Points on a hilly landscape, in no order, each with its height.
A ball rolls from a point to the lowest of its 2 nearest points, and stops where none of them is lower. Distance is the straight distance between rows; heights are no part of it.
z782 h=160: [122  87 108 184 143  91 152 115 127  93 104 146 153  93 137 120 107  85
 178 107 112]
z949 h=283: [ 71  96 110 229 157 103 128  96  92  83 137 140 139 115 128 117 120 121
 178 129 123]
z213 h=295: [ 78 119 127 113 172 144  79 145 142  99 118  94 117 131 110 125 136 141
  78 120 132]
z991 h=69: [151 149 113  78 165 170  86 112 162 155 143 138  94 158 101 102 168 124
  43 130 105]
z441 h=407: [178 149 125  91 137 125 133 121 161 176 140 157 110 126 120 111 147 126
  98 126 105]
z773 h=241: [147 147  89  98 131 114 191 103 104 157 158 155 134 155 131 100 192 106
 156 137 171]
z876 h=104: [134 104 142 117 154  82 144 143 150  95  91 111 146 101 134  90 133 107
 102 113 116]
z788 h=225: [166 109 118 158 125 118 152 122 157 149  96 160 138  83 126 168  85  78
 187 126  66]
z572 h=140: [101  61 132 157 133  81 144 116 111  70  71 115 161  90 151 102 110  89
 162 108 134]
z765 h=611: [136 115 168  94 111 142 103 152 140 140 117  96 109 153 132 156 113 149
 103 166 137]
z516 h=173: [129 113 113 102 140 103 166 118 124 131 131 127 141 145 129  91 182 115
 136 146 175]
z318 h=607: [112  60 158 136 164  89 142 118 124 122  94  95 119 147 131 125 155 121
 122 218 118]
z657 h=111: [ 58 105 161 138 128 136  80 148 114  87  77  64 142 123 148 141 115 163
 135 136 154]
z420 h=226: [187 140 176  65 136  88 132 165 154 160  92 107 121 131 149  77 147 115
  74 130  98]
z268 h=256: [ 54 100 124 231 160 116 106  93  88  97 132 113 144 124 128 132 136 164
 173 165 128]
z791 h=96: [ 42 115 103 115 157 133 116 123 104  90 114  95 137 137 128 108 173 140
 142 115 187]
z737 h=464: [149 157 129  76 109 174  94 126 113 138 167 121 119 195 125  95 172 145
  91 140 175]
z91 h=192: [100 133 142 115 156 148  54 173 124  94 116  73 133 151 115  92 139 149
  55 125 152]
z93 h=120: [ 84 120 107 113 161 117 111 138 160  92  99 120 122  91 127 122 108 102
 112  55 118]
z271 h=636: [168 151 161 168  83 124 119 153 122 113 170 132 144 122 124 135  82 165
 120 134 138]
z769 h=147: [ 62 101 131 191 116 112 117 111  85  76 103 108 148 111 154 131  99 135
 200  98 158]
z61 h=612: [151 138 163 174  97 139 109 135 117 138 168 131 115 138 114 160  95 178
 111 181 127]
z359 h=440: [173 138 136  66 121 131 122 123 127 163 156 128 113 184 142  77 183 136
  92 152 172]
z513 h=742: [ 86 153 105  70  94 215  96 121 117 135 131 113 111 156 116 178 134 142
 129 100 151]
z136 h=367: [167 146 133  94 148 136 106 131 150 147 155 132 112 149 113  94 155 136
  65 134 129]
z793 h=171: [188 161 102 158 114 126 186  93 114 221 174 207 103 132 133 120 163 114
 138 167  98]
z480 h=224: [ 74  87 139 188 145 116 108 117 114  93 112 106 136 120 128 143 114 153
 156 160 126]
z98 h=406: [ 96 119 149 110 165 141  81 156 159 106 103  86 100 123 111 155 102 128
  67 122  85]
z218 h=376: [103 183 127 165  98 191  75 132  96 113 177 126 127 133 110 152 100 190
  99 102 130]
z167 h=710: [135 170  97 126  95 159 146 120 120 128 169 160 128 115 118 157 102 130
 136  71 122]
z528 h=184: [171 161  92 115 125 113 179 114 128 175 138 176 137 110 126 115 155  96
 167 112 123]
z538 h=197: [148 129 162 112  74 135 122 161 141 110 117 114 141 114 138 164  64 140
 147 102 141]
z14 h=246: [ 97 147  94  97 134 153 106 134 158 108 121 134 119 100 118 146 103 111
 120  39 124]
z830 h=570: [159 118 153 157 110 129 132 118 135 169 156 148  99 140 122 166 110 150
 118 193 113]
z817 h=726: [117 165  85  75  93 196 141 106 107 139 153 145 112 148 119 169 138 126
 140  85 146]
z162 h=360: [144 111 108 199 155 121 143  98 157 146 136 178 117  91 104 164  98 102
 136 149  54]
z406 h=300: [ 95 141 102 115  96 164 155 109  92 140 146 132 120 145 125 182 134 137
 176 137 157]
z129 h=54: [ 90  82 126 175 188  85 121 118 142  81 107 119 126 102 117 112 123 114
 107 134  96]
z449 h=698: [154 154 109 122 116 131 142 127 153 143 141 160 130 101 116 142 107 121
 130  90 105]
z816 h=262: [149 129 122 174  85 104 174 134 102 101 138 149 174 108 147 125  89 102
 202  94 145]
z732 h=159: [145  99 137 134 116 106 143 137 155 116  86 131 140  93 135 161  75  96
 166 108  92]
z686 h=393: [119 121 121 100 192 141  98 117 158 142 139 120  90 147  98 119 171 130
  50 157 104]
z163 h=284: [159 136 137 126 115 103 164 124  87 139 180 131 140 176 138  74 186 150
 127 176 194]
z563 h=345: [158 137 140  82  88 117 154 143 112 125 143 118 152 158 144  89 154 135
 136 125 196]
z338 h=594: [ 99  87 145 175 148 129 119 101 117 142 131 119 108 146 113 171 136 158
 140 230 112]
z937 h=486: [123 130 139 100 156 129 104 154 178 117 102 109 108 100 117 153  91 112
  78  88  66]
z43 h=538: [ 52 139 105 178 155 153 115  93  94 121 153 123 121 135 111 155 154 171
 137 160 134]
z460 h=314: [158 123 167  64  77 141 124 162 155 140 100 104 123 132 149 169  82 124
 138 117 136]
z85 h=234: [ 64 157  97 113 119 179 142 103  65 134 152 116 130 163 126 165 166 164
 167 142 168]
z402 h=457: [172 113 130 171 161 103 151 111 165 175 109 174 115  90 115 144 111  91
 144 167  37]
z690 h=144: [169 129 153 106 160  76 147 148 160 139  92 125 135 103 128  83 139 109
  93 126  82]
z424 h=56: [ 71 107 118 155 160 105 123 124 109  79 123 107 144 124 126  90 160 140
 123 130 169]
z138 h=370: [169 148 143  76  97 124 133 161 141 122 129 121 153 130 138  93 128 125
 117  87 166]
z846 h=650: [153 131 144 183  95 122 133 134 134 116 155 151 139 109 122 157  70 141
 144 130 109]
z974 h=73: [ 80  95 109 161 175  91 127 117 142  79  97 126 127  90 130 110 112 100
 131  82 117]
z602 h=606: [103  52 150 174 164 105 129 105 121 113  99 105 123 139 120 153 131 123
 150 218  95]
z52 h=718: [133 170  99  82 102 177 119 127 128 124 158 141 129 141 119 131 130 127
 118  66 144]
z860 h=105: [186 176  87 104 100 148 180  87 107 220 168 199  94 145 136 123 175 118
 134 129 111]
z645 h=409: [153 114 167  41  96 133 126 164 147 140  88  90 125 153 154 133 124 118
 118 127 156]
z575 h=344: [170 161  99 117 122 154 147  91 146 196 156 182  92 124 108 135 153 128
  96 125  90]
z995 h=462: [181 121 160  56 105 107 136 146 137 164 117 114 119 170 165  86 161 128
 105 155 169]
z713 h=229: [134 135 131 107 193 136  72 149 150 119 140  98 105 155  96  87 157 129
  20 144 110]
z315 h=78: [131  77 141 177 190  75 138 120 152 103 101 122 129 101 117 114 119  99
 105 157  52]
z721 h=497: [ 84 193 119 144 125 195  72 129  68 111 172  99 152 173 125 110 160 193
 106 118 164]
z570 h=391: [166 148 149  94  98 119 117 174 155 102 114 117 152 101 138 104  90 125
 106  57 140]
z182 h=132: [106  94 147 143 114  96 129 141 125  70  90 107 152  97 149 113  95 119
 144  97 147]
z770 h=249: [140 131 141 153  80 111 140 147 125  91 124 132 156 100 145 140  65 124
 173  80 140]
z742 h=431: [166 149 149  99 109 130 113 164 171 124 113 128 133  98 126 142  72 127
 105  73  99]
z697 h=114: [145  96 134 126 120  80 176 126 118 108 108 126 167 120 144  80 156 106
 150 144 168]
z831 h=510: [ 59 170 102 160 144 174 108 108  70 111 174 120 134 151 117 132 158 182
 125 123 148]
z939 h=83: [111 103 129 121 138  92 147 136 123  83 111 111 158 115 139  74 151 121
 118 116 170]
z992 h=571: [ 62 107 115 186 142 152 118  90 107 134 131 125 113 131 109 188 137 159
 160 193 114]
z203 h=321: [155 126 154  93  87 119 151 135  92 145 155 113 134 183 156  94 171 151
 139 176 211]
z335 h=708: [ 95 140 133  98 104 194  74 141 135 131 125 103 111 144 117 180 109 158
 110 121 135]
z756 h=683: [121 139  95 159 146 109 147 118 140 111 148 159 137  97 116 122 116 111
 137  87 116]
z366 h=340: [118 114 110 110  89 135 176 113  96 145 122 127 131 147 140 177 136 105
 207 157 169]
z891 h=294: [170 132  91 183 130 116 173 112 137 162 124 185 146  85 124 142 116  65
 200 127  78]
z774 h=183: [124  81 129 190 169 106 129 109 155 119 119 142 118 104 109 156 100 108
 133 167  59]
z74 h=485: [115 178 121 100 113 193  73 135  86 114 168 106 143 195 120  98 169 168
  98 127 181]
z955 h=180: [ 79 109 118 162 123 120 129 121 109  91 121 116 138 117 133 143 115 136
 172 123 150]
z506 h=668: [122 146 118 174 122 129 127 125 123 108 172 150 132 111 113 138 100 148
 124 110 122]
z827 h=527: [175 112 144 134 130 104 151 111 152 188 131 158 102 135 137 142 132 116
 129 189  95]
z50 h=233: [153 113 100 194 155  93 157 115 149 126 116 172 152  77 120 118 113  77
 172 113  76]
z511 h=230: [120 127 117 126 130 102 172 121  85 107 157 122 159 155 133  70 189 135
 140 151 199]
z312 h=50: [123 130 155  96 170 135  66 178 141 108 110  65 114 155 110  99 135 123
  21 136 106]
z849 h=235: [154 150  81 112 119 104 204 117  99 149 134 161 155 127 137 114 166  82
 195 110 163]
z451 h=341: [ 89 109  99 228 169 106 130  97 124  97 155 163 126  98 110 129 107 115
 146 119  96]
z555 h=112: [128  89 159 116 107 106 133 150 142  91  77  98 140 105 146 144  80 112
 143 116 119]
z978 h=156: [ 40 136  99 121 146 155 120 110  82 113 133  93 141 158 130 132 187 163
 159 140 187]
z573 h=329: [ 75 160 107 133 126 166  83 134 133  94 143 129 113 109 120 142  89 141
 114  41 132]
z336 h=113: [168 142 152  50 141 124 116 152 171 166  98 117 108 132 134 114 134 110
  83 116  91]
z595 h=136: [179 183  86 106  97 146 184 103 113 191 156 190 122 120 124 139 146 106
 158  97 115]
z953 h=509: [159 160 129  95 136 151  98 144 179 141 126 137 114 102 108 139  98 124
  73  74  76]
z444 h=354: [ 77 174 122 139 111 192  54 143 112  97 148 111 127 131 118 143  96 168
 100  63 141]
z33 h=661: [115 128 134 105 120 148 109 141 145 120 127 114 118 126 119 157 110 139
 116 120 134]
z807 h=488: [196 127 133 153 146  92 163 127 150 189  96 182 130  90 126 102 130  87
 171 162  59]
z923 h=328: [145 134 122  86  81 132 167 131 123 144 132 131 137 142 143 150 128 115
 178 119 170]
z131 h=326: [183 143 142  64 141 104 139 138 162 202  97 145  97 126 142 104 147 116
 114 140  85]
z45 h=60: [101  98 171 118 118 121 103 161 127  85  81  72 134 122 141 142  96 141
 120 136 136]
z752 h=504: [188 112 143 120 125  88 169 127 149 186  95 157 126 119 148 119 131  96
 164 168  99]
z972 h=137: [ 49 107 150 172 118 130  89 124  97  83  83  79 151 114 158 143 103 164
 179 115 159]
z783 h=556: [161 133 175  73  95 162  77 163 131 152 133  94 103 177 139 138 116 152
  80 158 149]
z933 h=494: [189 122 179  68  91 120 109 158 135 174 131 108  98 175 170 117 127 141
  93 165 148]
z123 h=261: [179 146 110 146 132 130 160  88 140 216 168 195  80 133 121 123 164 131
  98 174  86]
z476 h=293: [145 130 120 143 101 110 172 127 117 124 143 144 153 127 135 129 124 114
 172 126 152]

Call two points neighbours if one is among the 2 nearest of the other. Go from one point of each pair to the other, from neighbour to neighbour, staying as low as possible. Name the highest point that can't be avoided.
z312 and z424 -> z441
z424 and z860 -> z773
z538 and z860 -> z366
z336 and z424 -> z420
z45 and z129 -> z756
z991 and z312 -> z686
